Points, in no order, along strands that fork, close into loops and pass close to each other.
Two points are linked if the straight distance between their rows is under 55.7. Some points are linked to none.
Vot: [ 13  -6   6   2  -9   4 -18 -10  29 -24 -33  -5  -3   7  10   5  -4   9
 -10  -9  -2   4  -3  -6 -15  15   8 -24  -1   5  12 -16   0  -2  -5   5
  -1   0  11  -8  42  -8 -20  20  -2   2  -2  -5  15  -4 -17  31  16   3
  17]
sazo: [-10  -4  13  -1 -14   2 -13 -14   2  19  28   6   2  -2   7   7   5  14
  -4   8  10  -4  15  -5  11 -11  -6 -14  -9 -28   3   9 -16  14 -18  12
 -14 -17   9  14  -5  -9 -22   2  22   6  10  13 -15   3 -16 -29   7 -16
 -15]
Rov: [  4  10 -15  -4  11  -2  16  -6  -6 -11 -34   1  15   4  16   8 -10 -37
   2  11 -17  -3 -25 -14   2   4  -7  25  10  12 -12 -10  15 -12  15 -15
  16   8  -3   7  10   7  -5   2 -11  -9 -22  10   4  -2   6   2 -11   5
  28]
nor: [  6  -1   9   0  10  10 -11 -12  23  -8  -8  -4  -4   7  12   8   7   7
  -8  -4   6  13   4 -22  -6  -1   5 -16   0  -1  10 -24  -5   3  -4  16
   9  -7  15   3  34 -10 -13   9  -1   7  -4  -3   5  12 -30  17  19 -12
  13]
giman: [ -6 -16   0   3  -9  -2 -18  14  -5  10  20  -8  -1  -7 -20   3 -11  24
  10  -8   5  -8  10  13  -2  11  11 -17 -12 -19   6  15  -7   1 -19   0
 -18  -8  -2 -13  -7   0   2  -3  15  -1   4  -7 -10  -4   3 -15   2   5
  -9]
vegi: [ 10  -6 -17   5  -8   0   2  -4   3  -5 -30  -8  -2  -8  12   8 -14 -27
  11  -1  -6   8 -37  -1 -12   9   5  14  -4   4 -12 -10  11 -12  -6  -3
   0  10 -13  14   5  25   2  -3  -6 -21  -1  29   8 -16  19 -16 -16  11
  19]
fer: [  0   6 -13  -7  17  -4  14   3   2 -21 -30  -3  13  14  18   0   5 -22
  -3   9 -20   2  -6 -21  -4   9   2  21  16   9  -5  -5   2  -5  24  -6
  20   4   0  -4  13  -9  -5   1 -14   3 -22 -17   8  -2  -6  22  -1   0
  31]
ver: [ 12  -6  23   4   2   7 -10 -20   5   5  -2   0   5   6  -6   7  17 -11
  -1   2   9 -15  19  -3  12  -5  -7 -17   4  13   3   2  -1   2  11 -12
  16   2  10   6   7 -13 -11   8   0   7   4   9   5  -5  -8   9   5 -13
 -21]
dor: [  6  14  -4  -4   4  -1  21   9 -13 -16 -14   4   8  -3  -2  -1  -5 -14
   1   6  -3 -19   0  25  10  -4 -17  17   7  10  -5   9  26  -9  21 -26
  12  19  -3  -8 -18   6  19   2 -19  10  -2   4   8  -7  14   9  -6  19
 -10]
Ziz: [ -3  11   1   0  -6  -6  12  17   7 -18 -13   1  -7  13   4 -20   3  11
 -13  -2  -2   0  11  11  -8   1   4   1   5   5  11  -1  -5  -3  17   4
   2   3 -10 -21   3  -9   7   6 -14   8   4 -32  10  -2   5  26   8   8
   0]
migob: [-11  17  -1   3  -4  -1  16  17 -10   0  12  -6  -7   3  -1 -24   0  10
 -14   0  -4   5   3  17   7 -10   2   8   0  15   6   2   0   4   9   7
   8   5 -10 -12 -15  -3  13  -1 -13   0  17 -20   6   1  15  -1  -7  10
 -18]
vik: [-17  18  -6  -3  -2   0  21  26 -10   2  17  -5  -7   5   5 -26   6  19
 -15   7  -3  11   8   9   8 -14  -2  16   7  18   6   3  -3   6   8  12
   9  -1 -10 -11 -22 -12  11  -5 -14   5  18 -29   3   6  10   0  -9   5
 -10]
Zus: [-10   8  15   9 -27   9  -9  -1   3   5  27  11  -4  -5  13 -13   8   2
 -22   9   3  -2  18  13  21  -5  -1 -17  -3 -13  12  13 -20  11  -6  10
  -4  -7   7  -1 -15 -14 -19   9   4   0  28  -4  -2   7  -8 -12   3 -14
 -37]
dup: [  6   6 -15  -7  18  -1  15   3  -6 -18 -35  -3  14  12  14   5  -6 -30
  -1  11 -21  -2 -13 -15  -3  12  -3  20  19  10  -8  -7  12 -18  18 -16
  20   8   1  -8  16   0  -7   4 -13  -3 -23  -5   6 -11  -1  21  -4   6
  24]
Muko: [-26   7 -14   1 -14  -2  -8  19  -7  16  25  -6   1  -6  -6   2   0  13
   6 -13 -13  18  -6  11  -6  12  11   5  -6 -21  -5   2 -12   5 -17  30
 -23  -9 -16  -4  -6   1   6  -9  10  -8  15 -16  -9  17   9 -22  -9  -7
   9]
Suke: [-23  11   0   2  -1  -5   2  -2   6   4  12  -2  -8   2   8   1  10   7
  -8  -6 -10  29  -7  -3 -11   2  13   7   9  -3   6 -12  -8   3  -5  39
 -10 -11  -7   1   1  -4  -5  -1   1 -14  11 -13  -5  16  -5   1   0 -14
  12]
kode: [ 18 -20   8   1  -4  -2  -3 -11  -8  20  11  -2   9 -12 -14  15 -13  -5
  18   3   9 -24   9   3   8  -9 -16  -3  -3   3  -2   4   1   5  -4 -26
  -1   0   0  19  -2   6  -2  -5  15   3 -11  40  -7 -14   4 -22 -12   1
 -16]
Bima: [  3 -23   2 -15   3  -8 -11  19  -8  -9   0  -4  -3   4 -24   5   0  31
  12 -10  11 -15  19   4  -5   6   6 -10  -6 -20   0  18  -2 -19 -16 -16
 -15  -7  -8 -21  -1  -4  15  -2  11  14  -9 -11 -12   8  -2  10  18  15
  12]
kisa: [ -3  -9  -6  -4  11  -1   2 -11  -3  15  13   5   4  -6   2   9   0   0
  19 -10   2   4 -15 -21  -2   2  -2   8  -4  -4  -9 -16   1   2 -14   6
  -1  -6  -1  21   6  10   2  -8   9  -4 -10  16 -11  14  -5 -20  -2  -5
  20]
tum: [  6 -21   0  -4  15  -5  -4  -7  -3  16  11   2   4 -11  -4  12  -6   7
  24  -9  13 -10  -5 -28  -2   0  -4  -2  -9  -9  -9 -10  -1   1 -15 -12
  -8  -8   6  20   9   9   5  -7  16   4 -21  25 -16   5 -16 -19   2  -3
  16]
punav: [-18  12  10   6 -27   6  -9   3   1  10  31  11  -8  -2  17 -10   7  12
 -24   6   5   6  19  11  13  -7  -2 -14  -2 -23   4  14 -21  12 -11  18
  -7 -12   6  -2 -17 -15 -13   8   9   3  30  -7 -10   7 -14 -12   0 -17
 -22]
poz: [ 10   5  -5   5 -10  -4  -3  15  21 -30 -33   1  -7   8   7 -12  -7  -9
 -15   0 -14   6  -2   6 -23  19  13 -11   4   7   7  -5   1 -12  11   1
  -5   5  -7 -30  23  -3  -4  12 -16  -1   0 -21  20 -22   8  41  -1  13
   4]
Femed: [ 11  -4   6  -1   5   6 -10 -12  25 -16 -23  -7   2   5  10  10   1   5
  -7  -7   5  -2   3 -22  -9   4   3 -14   0   0   9 -26  -2   0  -2   5
  11  -1  17   0  40  -9 -15  14   1   8 -15  -2  11   8 -30  23  20  -5
  22]
Sevo: [ -2 -16   7   6 -12   4 -26  -4   8  15  18  -7  -3  -7  -3  10 -15  17
   8  -7   7  -2   1  -3  -4   7   5 -26 -15 -26   6   2  -5   9 -25  13
 -18 -22   3   5  10  10 -18   2  22  -6   4  12 -17  -5  -5 -20   4  -9
  -8]
daket: [ 16 -11   5  10   3   8   3 -17   0   7  -9  -2   8  -8  -4  13 -10 -28
  13   1   5 -18 -15   7   5  -5 -12   3  -1  20  -9 -12  19   1  14 -23
   9   4   0  25  -1  22  -2   1  -6  -1  -4  38  -1 -15  -1  -7  -8   7
 -11]
denur: [  1  -6  -9   1  -2   5   3   0  -6   9   9  -6   1  -6 -14  -4  -9  -3
  11  -4  -1  -5 -10  11   0   0   4   5  -6   3   1   5   4   6  -5  -7
  -5  12  -3   3 -15  16   9  -6   2  -9   4   8  -2  -9  15 -13  -7  11
  -6]
pedul: [ 20 -20   7   9   4   1  -2 -12  -1  11  -1  -1   6 -12  -8  16 -11 -16
  16   1  10 -24  -2  -4   2  -4  -8  -5  -3   7  -7  -9   9   1   0 -27
   2  -3   1  25   7  16  -1   3   9  -1  -7  39  -4 -14  -6 -11  -5   2
 -13]
ser: [ -7  10  -2  -7  13  -6  20  11 -16   4  10   2   3   7   0 -11  16  12
  -8   7   8   2  23  -3  16 -20 -16  16   8  13  -3  12   4   1  21 -11
  16   5  -2  -4 -17 -19  24  -5 -11  19  -7 -20   7  15  -1  10  -4   0
  -3]
zado: [  1 -10   4   9 -19   7 -20  -2  15   1  -2  -9 -14  -6 -13   2 -17   6
   2 -11   3  -1 -11  15  -7  14  15 -25 -13  -5  11  -2  -5  -1 -14  12
 -15  -4   1  -5  10  18 -15   4   9 -19  17   8  -4 -10   8  -1  10   5
 -16]
ruti: [  8  -2  -7   5 -11  -4  -3  -5   5 -13 -24  -5  -8   0   7   2  -6 -15
   6  -7  -6   8 -27   4 -15  11   9   7  -5   0  -8  -5   5 -11  -2   2
  -1   7  -9   4   8  15  -4   1  -6 -18   1  14   7 -14  14  -3  -3   9
  17]
Nade: [  1  -4   2  -3  21  -2   3  -7  -6  11   7   5   4   8  -8   4  11   8
   3   1   7  -1   6 -14   7  -4  -8   4   3   2  -8   6   3   3   4  -7
  11   0   7  10  -4  -5   6  -6   5  15  -9   1  -3  14  -8  -1   3  -6
   9]
zeg: [ 12   3  25   7  -6   7 -11 -14  16  -9 -12  -7   3   3  -6  -1  17 -10
 -12   6   6 -11  27  12   7  -5   0 -28   7  14  10  -1  -1   1   8 -10
  13   8  11  -5  13 -17 -10  13 -10   7  12   0  14 -12  -5  29   5  -8
 -28]
Mel: [ 12   2   2   3 -14  -5 -12   0  25 -24 -30  -2  -9   8   2  -1  -5   3
 -11  -7  -7   8  -4   5 -20  12  13 -15  -1   4   8  -8  -2  -6   2   8
  -6   2   5 -18  29  -6 -14  15  -7  -5   0 -14  16  -9   0  33  13   4
  10]
lum: [ -7  19  -2   4  -1  -4  11  -4  -2  -6  -4  -1  -9  -1   4 -13   5 -10
  -8   1  -8  13 -17   6  -6  -5   7  12   2   8   3  -2   0   6  13  15
   1   9  -7   3  -6   7   3  -5 -12 -13   8  -5  10  -3  12   3  -8   1
   2]
Lat: [  9 -15  -4 -12  12   1   2  -3 -18  21  19  11  12 -10 -11   8   2   1
  21   9  11  -8   8  -3  11 -14 -18   9  -2   1 -11  15   5   8   0 -19
   3   1   5  13 -15 -10  12 -14  17  12 -20  12  -8   4   2 -21 -12  -1
  -2]
gop: [ -5  -9 -14 -20  17  -6   9   9  -9  -1   0   7  15  -3 -10  10   1   4
  20   0   5  -3  -4 -12   1  -3  -4  20  -1 -12 -11   4  -2 -13 -13 -11
  -2   4  -4   2  -9   0  15 -17   7  13 -25   2 -12  20   1 -10   4   7
  36]
Bom: [-14  19  -1   0   1  -4  12  18 -21  15  29   2  -4   5  11 -18  12  16
 -17   9   1   9  18   1  19 -19  -7   7   8  16   0   7  -6  10   7   8
   6   0  -3  -7 -23 -24   9  -3  -5   6  14 -25   0  14   1  -8 -13  -7
 -19]
sul: [ 13  -1  -3   2   1   1   4  -3  -2 -22 -29   1   4   6  -1   3 -11 -14
   1   4  -9 -20 -11  13  -7  12  -3   7   7   0  -4  -1  14 -15  13 -23
   5  10   4  -8   1  13  -1   6  -8   4  -4   6   9 -17   6  16   1  15
   0]
luzu: [  2  10   3   0 -12  -4   7  23  17 -24 -19   0  -9  14   7 -23   0  18
 -16  -4 -12   1  16  14 -11   4   6  -7   5  12  18  -1  -6  -7  15   6
  -6   0 -12 -31  12 -13   1   8 -17  12   8 -41  10  -9   5  39  13  13
  -2]
Zumul: [  5   6  -9   1   1  -4   6  18   0 -25 -36  -2  -6   1   8  -9 -13 -22
 -10  -1 -19   6 -18  12 -18  20  11   2   8   3  -7   0  12 -24  14  -7
   2  10 -20 -23   8  15   6   5 -20 -12   1  -5  15 -30  27  24 -14  16
   5]
kagu: [ 16   1   4   6   0   4   1  -8  10 -21 -30  -2   2   8   4   2  -8 -19
  -3   5  -8 -12 -10   5  -6  10  -1   3   6   7  -1  -8   8  -9  17 -13
  11   8  11  -1  16   7  -7  12 -10   4  -7   1  16 -13  -4  26   4   6
   0]
vanop: [ -8  13  -1   0  20  -5  16 -12   1  -3   2   0   1   5  14  -5  19  -6
 -10   9  -3  17  -3 -15   8 -14  -4  14  15  21   3 -15   3  18  19  17
  14  -1   7   9 -10  -5  -2  -7 -15   6  -3 -15   8  16 -13   8  -4 -16
   8]
sizop: [  1  -8  -5  -9  22  -2   6  -3  -5   1  -2   5   9   4 -10   7   3   2
  13   0   7  -5  -3 -17   4  -3  -6  12   2  -2  -9   2   5  -6  -3 -12
   1   2   5  11  -4   4   8  -5   3  13 -18   5  -6  14  -8  -2   6   3
  26]
sibu: [  2  -6   0   8  -9   8  -7  -1  -4  16  18  -5   2 -10 -10  -1 -13  -2
   8   2   1  -9   0  13   4   3   3  -8 -10  -1   2  10  -3  13  -9  -3
  -5   3   2   6 -11  10  -1  -3   9  -9  12  11  -2 -14  12 -23  -9   2
 -21]
lifi: [  1  -5   3  -4  -4  -6 -14   3   9 -12 -12  -1  -9   8 -12   3   3  15
   2 -12  -1   1   0   0 -14  11  15 -10  -7 -11   4   2  -6 -12  -9   5
 -12  -9   2 -11  11  -3  -4   7   2   3  -4 -15  -5   9  -7  15  18   5
  15]
fam: [ -9   7  13   1   3   1  -1 -12  -6  14  21   7   0   2  17  -5  20   5
 -19   8   2   9  22  -6  15 -12  -7  -4   7  -2   6   5 -14  10   5  11
   1  -6  10   2  -7 -20 -13   3   4   2  10  -9  -2   9 -17  -3   1 -26
 -20]
kubi: [-18   4   5   2 -21   4 -18   2  -1  16  30   7  -2  -7   7   1   6  20
 -11   6   9   1  16   4  10  -5  -2 -17  -4 -32   2  15 -20  14 -19  17
 -16 -18   7   0 -17 -15 -13   4  18   5  18  -5 -16   8 -11 -24   4 -12
 -12]
Kesa: [  6   7  -7  -3   0  -6  10  18   3 -25 -32   3   0   7   8  -8  -5 -15
 -10  -1 -17   3  -7   4 -18  16   8   7  10   2  -6  -1   4 -20  16  -8
   4   6 -13 -25  12   6   3   7 -19   0  -6 -16  12 -18  15  29  -5  15
  10]
Kofe: [ 11  -6 -16   1  -8   1   0  -7   0   0 -21  -9   5 -14   6   9 -18 -29
  18  -2  -4   0 -33   3 -11   3   0  17  -5   6 -10 -14  12  -6  -8  -9
  -6  14 -11  18  -5  29   7 -12  -5 -16  -3  37   2 -16  15 -21 -13  16
  12]
Zuzu: [  5  -2   8  11  -1   8  -6 -20  14   6  -3  -1 -13  -1   8   5  -4  -9
   0  -9   5   6 -18 -11  -5   2   4  -5  -7   7   8 -23   3   2  -3  18
   4  -2   4  15  19  12 -12   6   4 -16   5  20   3   4  -9  -1   5  -8
  -4]
bipaf: [ -3  12  -9  -2  15  -2  15  -7   3 -14 -17   1   5   9  11  -4   9 -12
  -5   8  -6   6  -6 -13   4  -7  -1  19  12  14  -1  -6   0  11  23   4
  17   2   3   6   0  -5   0  -3 -18   6 -12 -14  11   8  -8  18   1  -4
  20]
lubu: [  4 -23   1 -13  12  -6  -5  17 -10  -5   5   0   1   1 -25   7   2  23
  11  -3  13 -15  21  -2  -1  -2  -3  -6  -4 -16  -4  17   0 -12 -10 -20
  -6  -2   2 -11  -7  -5  20  -4  12  15 -14  -3 -10   4  -3   3  12  10
   8]
gav: [  4  14 -19 -10   9  -2  19  -6 -10  -4 -20   5  20  -2   8   3  -8 -30
  11   9  -9   5 -27  -5   5  -5 -10  31   6  11 -16  -4  13  -3   9 -10
  11  13  -5  10 -10  12   5  -8 -10  -1 -19  13   1   4  12  -9 -13   4
  28]
linu: [ -7   0 -12  14 -16   8 -10   8   0  19  22  -5   2 -13 -10   0 -17   2
   8  -5  -4   1 -14  15   5   8   3  -8 -15 -13   5  10  -8  20 -18  13
 -16   1  -3   6 -16  13   1 -12   9 -17  13   9   2 -14  17 -37 -14  -4
 -17]
lunak: [  3  10  24  11  -9   7  -2 -10  12  -3   0  -1  -5   2  -3 -11   8 -13
 -17   4   1  -2  13  19  10  -7   2 -20   5  17  12   2  -4   6   9  -1
  10   6   5  -4   5  -9 -10  13  -9  -8  23  -5  11 -11   1  17   2 -11
 -39]
dirim: [ -4   2  -7 -14  14  -6  15  23 -16  -5   3   3   5   9 -13  -7  11  21
  -3   4  12  -4  27  -7   9 -11 -12  13   4  -2  -1  18   5 -11   8 -21
   8   0  -3 -14 -13 -17  31  -6  -3  24 -13 -16   3  20  -1  10   6  12
   7]
tepok: [  3  19  -9   3 -10  -6  13  11  -6 -18 -21  -3  -3  -2  10 -14  -8 -19
  -8   0 -13   1 -20  22 -12   8   3  11   2   7  -3   3   8 -11  12  -2
  -2  18 -16 -11  -8  15   8   0 -18 -10   6  -3  13 -23  27   8 -12  18
  -1]
zet: [ -5  -6  -5 -16  15  -5   9  19 -16  -3   8   2   2   5 -14  -1   5  22
   5   1  12  -5  19  -7   3  -4  -8   8   1  -9  -5  18   2 -13  -3 -15
  -2   2  -1 -14 -12 -13  28  -7   5  18 -14 -13  -3  16  -3   5   9  11
  14]
nazum: [ -3  -9   9  15 -15  14 -22 -10  15  14  15  -3 -11  -5   1   6 -16   4
   0  -4   4   8  -7   4   0   9   7 -28 -16 -13  10  -1  -6   9 -16  22
 -10 -14   5   3   8  11 -23   5  15 -17  15  14  -7 -10   2 -16   4  -8
 -18]
vev: [ 13  -3  -4   5  -8   4  -5  -7  14 -15 -32  -2  -8   4  11   2  -8 -16
  -3  -3  -6  -2 -25  -4 -16  11   6   3   1   5  -3 -16   5 -13   5  -4
   5   4   1   1  23  10 -11   9  -4 -11  -5   8  14 -13   2  11   0   9
  15]
Nul: [ -3  20 -10   0  -4 -11  15   6  -4 -14 -15   2  -2  -2   8 -15   0 -12
  -4   0 -12   9 -18  12 -10   2   5  19   3   8  -2   1   2  -2  14   7
   2  14 -15  -5 -10   9  11  -5 -18 -10   1  -8  12  -7  20   4 -11   9
   7]
saveg: [  3   1  -9  -1   5   2   8  -2  -8  -2  -1  -1   3  -6 -13  -1  -4  -8
   7  -3  -1  -5 -10   9   0   0  -2  15  -3   4  -6   3   9   0   0 -12
  -2  18  -4   3 -17  13  16  -7  -5   0  -2   7  -5  -2  12  -6  -8   9
   6]
Lim: [  1  -2  11   4  -4   3  -7 -19  -2  18  24   6   3  -5   6   8   4   7
   1   5  12  -2  10  -6   8  -6  -7 -12  -7 -13   2   8  -7  13 -10   6
  -5 -10   9  15  -4  -6 -19   3  20   1   5  12  -9  -3  -4 -27   3 -15
 -18]
Leluv: [  0   5 -17 -10   8  -7  14   1  -4  -4 -16   1  11  -3   8   7  -5 -19
  12   0  -7  13 -25 -10  -3   0   1  27  -3   0 -17  -4   3  -7  -1  -3
   6   9  -8  12  -6   9   6  -8  -3  -5 -13  12   1   8  11 -17 -10   5
  33]
gane: [  2  16 -13  -8   6   3  18   9 -16  -4  -7   3   8  -7  -6  -7  -3 -13
   6   5  -4  -9  -3  18   8  -9 -13  25   2  11 -12   5  18  -1  11 -17
   9  20  -5  -5 -25  10  23  -8 -14   6  -7   3   1   0  17   0 -12  16
  -3]
zit: [  1   9  -7  -2   2  -6  14  14   1 -25 -21   5  -1  10  11 -15   5  -5
 -11   0 -12   0   4  -2 -10   5   4  11  12   5   2  -2  -2  -7  21  -2
   9   3  -9 -19   3  -5   7   2 -17   9  -9 -27  10  -6   4  30   3   7
  13]
Timu: [-20   7  -5  -2 -11 -11  -4   6  -3   1   8  -7  -6   2  -4  -1   6  11
   0 -13 -10  22  -7   7 -12  12  19   7  -2  -8  -3  -2 -10  -6  -9  27
 -14 -10 -15  -4   0  -2   3  -4  -1 -11  10 -20  -8  12   3  -4   0  -4
  13]
kupuz: [ -3   7  -2  -5  21  -6  12  -5 -11   9   6   4   8   3  -4  -1  14  -1
  -2   5   6   2  10  -9  13 -12 -12  12   9  13 -11  10   6  10  17 -10
  14   6   7   6 -17 -11  14  -5  -7  12  -9  -6   4  15  -5   3  -5  -6
   3]
Kudi: [  5 -20   8   2  -3  -3 -19  -5   5  15  14  -3  -4  -3  -6  13  -9  20
  12  -8  11  -8   5 -12  -3   5   3 -21 -12 -21   4  -3  -3   5 -22   1
 -14 -20   3   7  16   6 -13   2  20  -3  -6  12 -18   1 -10 -16   9  -7
  -2]
Guzon: [ -1   9  20  11 -21  10 -10  -6   8   4  17   6  -4  -3   3 -10   5 -10
 -16   8   1  -6  16  16  15  -2   4 -25   0   4  12  11 -10   9   0   1
   6   0   3  -5  -4  -9 -16  12  -1 -12  27   0   6  -5   3   3   3  -9
 -42]
kivuv: [-17  15   8   2  -5  -2   7  10 -16  13  31   7  -3   4  16 -13  18  13
 -24  10   3   6  24  -2  20 -17  -9   1  10   4   4  11 -12  12   4  11
   0  -6   2  -5 -16 -25   1   4   2   3  15 -22  -2  14  -7  -6  -5 -17
 -25]
piva: [ 11 -27  11  -2   9  -4 -12  -3  -2  14  13   6   3  -6  -7  15  -1  19
  17  -6  17 -16  11 -24   0   1  -4 -15  -5 -16   0   0  -4  -1 -15 -14
  -7 -15   8  14  16   2  -4   0  26  10 -16  19 -13   1 -18 -13  10  -5
   1]
ligef: [ -4  -9   3  -4  -3  -6 -13  -4   7  -4   0  -2 -10   4  -5  11   1  12
  11 -11   0   6 -12  -8 -13  11  15  -4  -7  -8  -1 -11  -3  -7 -14  14
  -8 -12  -3   2  17   1 -10   1   5  -7   1  -2  -8  10  -4  -3   9  -4
  18]
Neveg: [  1   2  13   0  17   2  -2 -19   3  11   9   2  -1   8  21   5  18   4
 -17   6   2  18  17 -21   7 -13  -7  -5  11   6   4 -11  -8  13   5  17
  10  -9  16   8   6 -18 -14   0   0   8   5  -7   0   9 -22   9   4 -28
  -7]
lidu: [ -4  21   1   8   2   0  13   2  -5   4   7  -6  -3  -1  -2 -18   2  -5
  -9   1  -4   6  -4  13   6  -7   2   6   2  14   4   2   5   8  15   8
   9  10  -3  -1 -15   4   8  -3 -12  -7  13  -8   5  -1   9   0  -7   2
 -17]
Nunu: [ -7  -5 -16 -22  15  -3  10  19 -14  -4   9   5   5  -3 -15   3   6  15
  15   0   3   2   8  -5  -1  -4  -7  22  -2 -10  -9  11  -1 -11 -11 -10
  -7   4  -7  -7 -20 -12  29 -14   5  14 -19  -8  -9  23   3  -8   3   6
  26]
Vagup: [ -1  -4  -2   2   2   0  -7 -12   5   6   3   2  -8   0   1   9   1  -2
   9 -10   1   7 -18 -17  -8   5   8  -1  -8  -2  -2 -22   1  -1 -10  15
  -2  -7   1  15  17  12  -9  -1   5 -13   2  16  -5   8  -5 -11   3  -1
  10]
nenon: [-20   1 -12  11 -15   5 -14   9  -2  16  21  -6   1  -9 -10   2 -12   6
  10 -10  -9  10 -15  13  -4  13   9  -5 -12 -21   4   4 -11  13 -21  22
 -24  -6  -9   1 -11  11   1 -10   7 -15  16  -1  -3  -3  10 -29 -10  -9
  -5]
sakan: [ -1  -3  11  -4  16   5 -12 -13  15   1   3  -2  -2  12  16   7  16  15
 -13   3   6  17  22 -22  -3  -5   2 -17  10   1   9 -15  -9   6  -6  21
   9 -13  20  -1  19 -21 -14   0   5  17  -1 -12  -2  15 -32  22  14 -20
   9]
fem: [  1   1   0  -5  -3  -1   6  15 -19   1  15   4   6  -2 -15  -6   7   5
   6  11   9 -17  30  12  14 -13 -14   7  -1   9  -5  24  10  -4   5 -27
   8  10  -6  -7 -15 -14  26  -6  -1   9   0  -2   0   2   9  -1  -7  14
 -23]
Siz: [  4 -16   9  -1  -4  -4 -16   2  13  -7  -8  -5 -11   4 -20   2  -2  18
   5 -11   5  -8   4   7 -10  13  14 -20 -11 -10   5   3  -4  -9 -12  -1
 -16  -4   3 -17  11   5  -2   6   4   0   3  -8  -7  -1  -4  11  17  11
   2]
tolig: [  8  -8  16   2   0   5  -9 -18   2  12   9   6   4   1  -3   4   7  -3
  -1   1   7  -6  10  -3   7  -5  -4 -16  -1   1   6   7  -3   6  -1  -6
   2  -4  10   8   7  -5 -13   3  12   0   5   9  -4  -5  -1  -9   6 -10
 -21]
tup: [ 14 -21   4  -5  -5  -2   0  -4 -16  17  14   2  12 -16 -19  12  -5   0
  18   8   7 -24  20   7  11 -15 -16   2  -4   2  -4  17  -1   5  -2 -28
  -2   5   3  13 -10  -7   8 -11  13   7 -14  28  -7 -11   6 -21 -12   0
 -17]
Pinuf: [ -3  -5 -11 -15  18  -1   9   1 -21  23  25  12   8  -8 -12   2   4   6
  19   9   9   3   7 -12  11 -16 -16  13  -1  -3 -12  14   3   6  -3 -14
   1   4   4   5 -21 -13  19 -19  14  11 -22   1 -10  13   0 -19  -9  -4
   7]
zileg: [  4  -2  15  14  -8  16 -14 -16  19  11   2   0 -11  -4   9   4 -10  -3
  -6  -4   6   9 -11  -5  -2   5   4 -22 -14   0  13 -17   2   5 -11  21
  -3  -5   9  10  24  14 -21  10   9 -20  10  17   0  -6  -9  -1  10 -11
 -18]
Dag: [-11  -1   2  -1 -13   1 -15  15  -4  13  29   0  -4  -4  -8  -2   0  25
  -5  -3   6  -6  19   6   5   5   7 -21  -8 -23   4  20 -12   4 -17   5
 -13 -13  -1 -14 -10  -9  -5   3  15   3  12 -13 -10   3  -2 -18   0   1
 -17]
Zuvo: [ 11   2  -3   5  -1   2  13   1  -5 -23 -19   0   3  -1  -5   1  -8 -11
   0   5  -6 -22  -4  26   0   7  -8   5   1   5  -3   4  21 -15  17 -26
   5  14   0 -10 -12  15   7   5 -10   6  -1   6  10 -15  11  11   0  18
 -13]
visof: [-16  10  -1   3  20  -4  13 -12   1   8  10   1  -4   4  13  -1  18  -1
 -12   7  -5  25  -5 -16   4 -14  -2  13  15  15   1 -15  -3  18   9  29
   8  -7   4  11  -7  -6  -4  -5  -8   0   3  -9   2  16 -12  -1  -5 -22
  10]
rif: [-20   8   2   4  12   0   5 -10   2  13  19   1  -7   6  15  -2  15   5
 -10  -1  -9  29   1 -14  -3  -8   3   7  13  -3   4 -15  -6  11  -5  33
  -4 -17   5   7   3  -8 -10  -3   3  -6   8  -7  -8  18 -13   1  -1 -25
  13]
boz: [ 13  -5  -9   4   3   6   6 -13  -6  10  -9  -2   7 -14   0  14 -16 -29
  18   2   2  -9 -26  -1   1  -4 -10  14  -2  14  -8 -15  17   5   3 -15
   1  10  -3  24  -7  31   4  -6  -1  -6  -9  39  -2  -8   4 -17 -12   9
   2]
Dat: [  2  -9   6   3 -18   0 -22   6  17  -8  -7 -10 -15   0 -19   1 -10  12
   2 -14   2  -4  -4  19 -10  14  20 -23 -13  -7  10   0  -5  -9 -19   6
 -19  -5   1 -15   9   8  -7  11   6 -10  14  -7  -7  -8   5  12  15  13
 -13]

A tip is a point with one link. Name the tips that can be reached along the links from each point below, in the order of the rows.
vegi: Leluv, Pinuf
sizop: Bima
Dag: giman
Zumul: luzu

A piece is two or more points that can be reached from each other along the links. Count, over all rows, the pieces, the separate loops (a circle has one, a figure eight two, a Y none), the forks (points with three links) and the tips (points with one).
pieces: 5
loops: 5
forks: 5
tips: 5
